Points on a hilly landscape, in no order, each with its height.
From any point a climber steps to the highest of the 2 points nearest to it. It stops when none of these is higher. Distance is the straight distance between rows; heights are no part of it.
K_283 (h 7.23): [ 21   3  -1   8   5  17 -14   3  -5  -9 -17  14   4   1   4   6  14 -10
  14  -3]
K_537 (h 4.13): [-21 -18  -1   6 -16  -9   5   9  -6  16  10 -18 -27 -17  -3 -13   1  17
  13  12]
K_567 (h 0.29): [-14  32  20   2  15  10 -10  -1   3  21 -10  -4 -13  24   6   5   8 -16
 -39  14]
K_469 (h 2.26): [ 16  -7 -10  -1  12   9 -11   1   7 -18  -2   8  42  10  -2   9 -32   8
   6 -20]
K_712 (h 3.38): [  8   8  26   8  -4  -2  -8   6   8  22 -17 -17   7  13  17  11  15  13
 -27   4]
K_971 (h 5.51): [-19 -16  -6  -6  -3   2 -18  -8   0   2   5 -14 -26  -3 -29  -3 -31   7
 -33  22]
K_554 (h 1.37): [ -1  20  15  -2  49  12   6   0   8 -10 -13  16   8  13 -31  -8 -14 -16
 -37  -3]
K_167 (h 2.84): [-27  -6  12  -1 -16 -27  41  -2 -11  21   9 -20 -24  -6  -1  -4  15  11
  11   0]
K_6 (h 7.00): [  8   0  -5   1 -13 -13  19   5  -5   6  19   4  -2 -18  14  -3  26  -6
  36   1]
K_221 (h 7.01): [-19  19   9   0 -21  -5  11   2  -4  27   2  -9 -17   7  24   7  17 -11
   2   9]
K_168 (h 4.97): [ -9 -14 -26   1 -16 -15  13   4 -19 -16  22  -5  12 -24  -7 -13   6  16
   7 -14]
K_640 (h 4.38): [-19 -13 -23   1 -12 -12  -3   3 -10 -19  20 -13  11 -15  -4  -7 -21  15
   6  -8]
K_126 (h 3.01): [ 24   6  21   4  -8   6  -7   4   5  17 -14  -2  15   9  21  18  28   4
 -13   4]
K_394 (h 4.78): [-33  -5  15 -10 -16 -12  16  -7   1  32  -3 -22 -46   4   8  -4   4  -1
 -13  26]
K_83 (h 1.30): [  4  15   1  -5 -19 -12   7  -7 -10  -9  -1   9  11   1  20  17  15 -29
   8  -5]
K_62 (h 0.78): [  6  14  26   3  39  22   8   3  -1 -19 -26  13  23  28   1   9  -1 -37
  -5 -10]
K_65 (h 0.49): [  0  29  25   5  18  18  -3   6  -2  11 -17   3   6  30  11   7  10 -21
 -26   4]
K_629 (h 5.90): [ 13  -6 -10  12  20  39 -14   2  -3 -28 -17  14  20   6 -12  -6  -4   5
   4 -13]
K_340 (h 4.21): [ 17  -9 -30 -12  10  10 -16  -7  -3 -15 -14  28  18  10   6   0 -25   6
  10 -23]
K_735 (h 4.36): [-25  -7 -11  -8 -13 -14  -7  -7  -3  -6   4  -9 -16  -8 -23  -4 -28   8
 -23   2]
K_299 (h 2.86): [ 35 -19   6   2   3  28  -6  10  -1  -8 -18  13  41   8 -12  10  16   8
  -6  -5]
K_923 (h 2.09): [-14 -15  16   0  -4 -31  49  -6 -16  27   9 -24 -21  -8  -6 -13  31  25
   9  -2]
K_877 (h 6.98): [ 11 -12 -13   9 -10 -10   9  10 -23 -15   3   1   3 -24   3  -9  40  14
  -1  -5]
K_305 (h 5.31): [-18 -13   9  -2 -19 -13  -2   1   2  21  -6 -22 -28  -3  -3   0   1  20
 -20  15]
K_552 (h 7.25): [-16 -19   3   0  -7  -4 -13   0   0  10  -4 -20 -29  -4 -16  -7 -12  20
 -37  24]
K_116 (h 8.92): [-10  -2 -10  -8  30   0 -21 -14  18 -11  20  -4 -15   6 -11  -1 -52  -1
 -16   2]
K_979 (h 2.90): [ 31  -4  16   4  -4  16  -6   2   2  -8 -15   3  19   7  12  19  35  -6
  -4   4]
K_94 (h 7.80): [-11  15   2   4 -16 -12  11   4  -3  12   7   1 -14  -6  18  -1  15 -11
  22   2]
K_564 (h 4.64): [  6  14  17  14   9  19 -18  10  10  14 -11   0  -4   9  -1   1  -4   4
  -3   9]
K_889 (h 2.23): [-22  12   5   0  16   1 -13  -7  10   3  21 -14 -38  -2   1  -5 -26 -21
   4  19]
K_445 (h 3.68): [ 11  -3   1   9 -19  -7  -3   6  -3   1  -7  -5   5 -10   9   6  28  10
  -7   1]
K_222 (h 3.42): [ 30 -22  -8  -6  -3  17 -10  -6  -4 -23 -11  15  29   4  -2  18  18 -15
  14  -4]
K_955 (h 8.25): [ -1 -17 -14   5  -9 -17  13   6 -16   9   1  -9  -9 -23   4 -14  35  32
 -10  -5]
K_843 (h 3.60): [-13  -3 -12   3 -14  -4 -14   7  -8  -7  -1  -7   5  -8 -16  -3 -12  13
 -21  -2]
K_609 (h 5.73): [  5  -8 -18  -3 -18  -4   5   1   8  -1  19   8   6 -15  11  -4  -3   8
  40  -4]
K_235 (h 6.56): [ 13   0  -9  18   4  28 -17  11  -5 -18 -11  10   5  -3  -3  -7  13  13
   0  -6]
K_749 (h 6.11): [-25  11  15   2 -16  -5  -3   1   1  29   1 -20 -30   9  12   5   3  -6
  -8  17]
K_43 (h 4.07): [ -7   1  17   2 -11 -13  -9  -2   5  28 -14 -21 -15   5  14   9  10  15
 -29  10]
K_954 (h 6.81): [ -6  -7 -12  12  -3  -7  -4  12 -12   5   1  -9 -23 -22   1 -15  21  22
  -9   2]
K_766 (h 5.45): [  0   8  22  12  26  27 -10  11  16   7 -10  -1  10  13 -19  -6 -22   7
  -7   1]
K_747 (h 7.96): [  6  10 -11   4  -5   0  -7   0   0  -6  -3  13  -1  -6  14   0   2 -10
  26  -5]
K_458 (h 0.43): [  4  -6   6  -2 -30 -18  27   2   8  21  12  -9  -5 -11  17   2  34  13
  15   3]
K_502 (h 3.32): [ 19  -9  -9   7 -17   6 -11   7  -9 -14  -7   0  24 -11  -2   6  23  18
 -19  -2]
K_984 (h 6.54): [ -7   1  27   9  48  27   7  17  22   2  -9   0  19  13 -30 -12 -29   8
 -12  -2]
K_320 (h 3.37): [-25  -8   2   1  -4  -5  -3   2   0  12  13 -16 -38  -7  -5 -13 -13   1
   7  21]
K_961 (h 2.71): [-16  15   6  10   7   4 -14   2   7   8   6 -10 -31  -2  -2  -6  -7  -8
  -1  14]
K_387 (h 5.36): [ 21  -5   0   2  24  27 -12   1   3 -19 -19  18  26  15  -2   6  -7  -8
  19 -14]
K_514 (h 6.40): [ 21 -10 -15  -7 -14 -10  15  -3   2 -10  19  12  12 -13  16   4  17 -13
  41  -1]
K_635 (h 1.41): [ -4  24   3  -6  -2  -5  -2  -8  -4  -5  -6   7   7  18  22  14  -2 -34
   5  -7]
K_129 (h 0.79): [ 15 -12   6  -4 -18 -23  46  -3   4  17  22  -6   1 -14   6  -9  46  17
  21   7]
K_849 (h 2.58): [ 18  -7  -2   1   0  18 -13  10   0  -5 -11  10  38   7 -11   5  -8  11
   3  -9]
K_723 (h 4.12): [  4  12   7   9 -10   3 -12   7   2  10  -8  -1  -2  -1   3   4   7   3
  -2   2]
K_772 (h 2.74): [ 20  -8 -13  -1 -24  -3   0  -1   5 -24  18   0  32 -12   6   9   8   0
  14   0]
K_176 (h 3.02): [ 19 -17 -19   1 -22   6  -2   5  -9 -23  12   2  31 -19  -6   1  23  11
   3  -3]
K_15 (h 1.85): [-19  25  11  -5  18   5 -12  -8  14   8  14 -11 -19  17  11   4 -29 -26
   0  12]
K_887 (h 6.45): [ -4  -2   7 -11  48  12 -14 -14  29  -5  17   1  -6  18 -23   0 -54  -3
 -16   6]
K_510 (h 6.59): [  6   6 -12 -10 -13 -16  18  -9  -1  -4  12  13  -2  -5  30   5   6 -21
  42 -15]
K_927 (h 6.60): [-16 -14 -11 -11  10 -14 -14 -12  10 -11  20 -14 -15   6   0  -2 -57   5
  -7   1]
K_127 (h 1.58): [-15  27   7   1  -3  -4  -7  -3   2   7   3   0 -10  10  19   3 -15 -24
   5   1]
K_309 (h 7.17): [ -3   9 -17 -10  -8 -16   6  -9  -1   2   1  15 -14  -3  18  -1 -11 -12
  31 -15]
K_141 (h 5.17): [-24 -14 -13  -5  -7 -20  -4  -5  -2 -17  22 -19  -6  -8   1  -4 -43   8
   8  -3]
K_738 (h 2.33): [  2  19 -12  -7  21  -1 -15  -8  -5  -8 -16  24  -8   8 -19  -5 -15 -18
 -25  -5]
K_619 (h 0.11): [  1  -2   9   2 -29  -9   3   5  10  28  -2 -11  -5  -5  13   5  15  20
   7   6]
K_604 (h 8.33): [ -5   2  22   0  53  23   0   2  26   1   7  -3   8  17 -29  -9 -47   0
 -12   7]
K_732 (h 5.00): [ -8 -10  -7   7 -16  -4  -4   8   1   8  15  -7  -5 -15   2  -6  -9  14
  27   0]
K_412 (h 1.01): [  3  20  20   1  46  17   8  -3   2 -22 -23  20  16  20 -17  -2 -11 -30
 -22 -11]
K_104 (h 1.31): [ -1  -8  15  -3 -15 -31  60  -9  -5  23  20 -14  -3  -8  -5  -5  40  18
  17  -6]
K_390 (h 0.64): [ 10  21  21   7  17  21  -5   0  -3 -12 -25   9  12  22   7  10   9 -27
  -8  -5]
K_673 (h 3.78): [ 24 -12 -25 -13  -4   7 -10  -9  -5 -23  -9  23  24   4   5   8  -6  -5
  17 -16]
K_991 (h 5.61): [  7 -15 -31  -8 -21  -9  15  -3 -18 -19   9  13  12 -23  -2  -7  15   5
  15 -13]
K_60 (h 2.77): [ -7  11 -18  -7   2  -6 -15  -5  -1  -3  -9  18 -10  -4 -10  -6 -19  -5
  -7  -7]
K_365 (h 6.26): [ 11 -15 -19   0 -13 -18  23   1 -19 -13  19   5  14 -24  -4 -11  37   7
  17  -4]
K_472 (h 2.45): [ 16  -1  -4   3  -5   4 -13   1   7 -23   8   2  30   1   9  11 -12  -1
  15 -10]
K_292 (h 3.12): [ 43 -22   5  -6  -5  16  -6   1  -2  -8 -16  13  30   8  -1  20  33  -1
  -7   4]
K_286 (h 3.33): [-21   4 -22  -6  -9 -13   1  -5  -7   7  -8  14 -29 -14 -14 -14  -9   3
  -5  -3]
K_208 (h 3.69): [-37  -2  11  -6 -17 -21  33  -6  -7  26   6 -23 -43   1   1  -7   4  -5
   4  13]
K_630 (h 4.79): [ 11   5  -8  -6  28  11 -16   0   3 -11 -16  22  15  15  -2  -2 -28  -7
   5 -18]
K_598 (h 1.84): [  0  24   1 -14  41   4  -7 -12   9   4  -5  21  -3   9 -28  -4 -25 -22
 -34   2]

Where does a climber stop that starts at each point below?
K_176 => K_604
K_619 => K_604
K_673 => K_747
K_127 => K_94
K_458 => K_94
K_390 => K_552
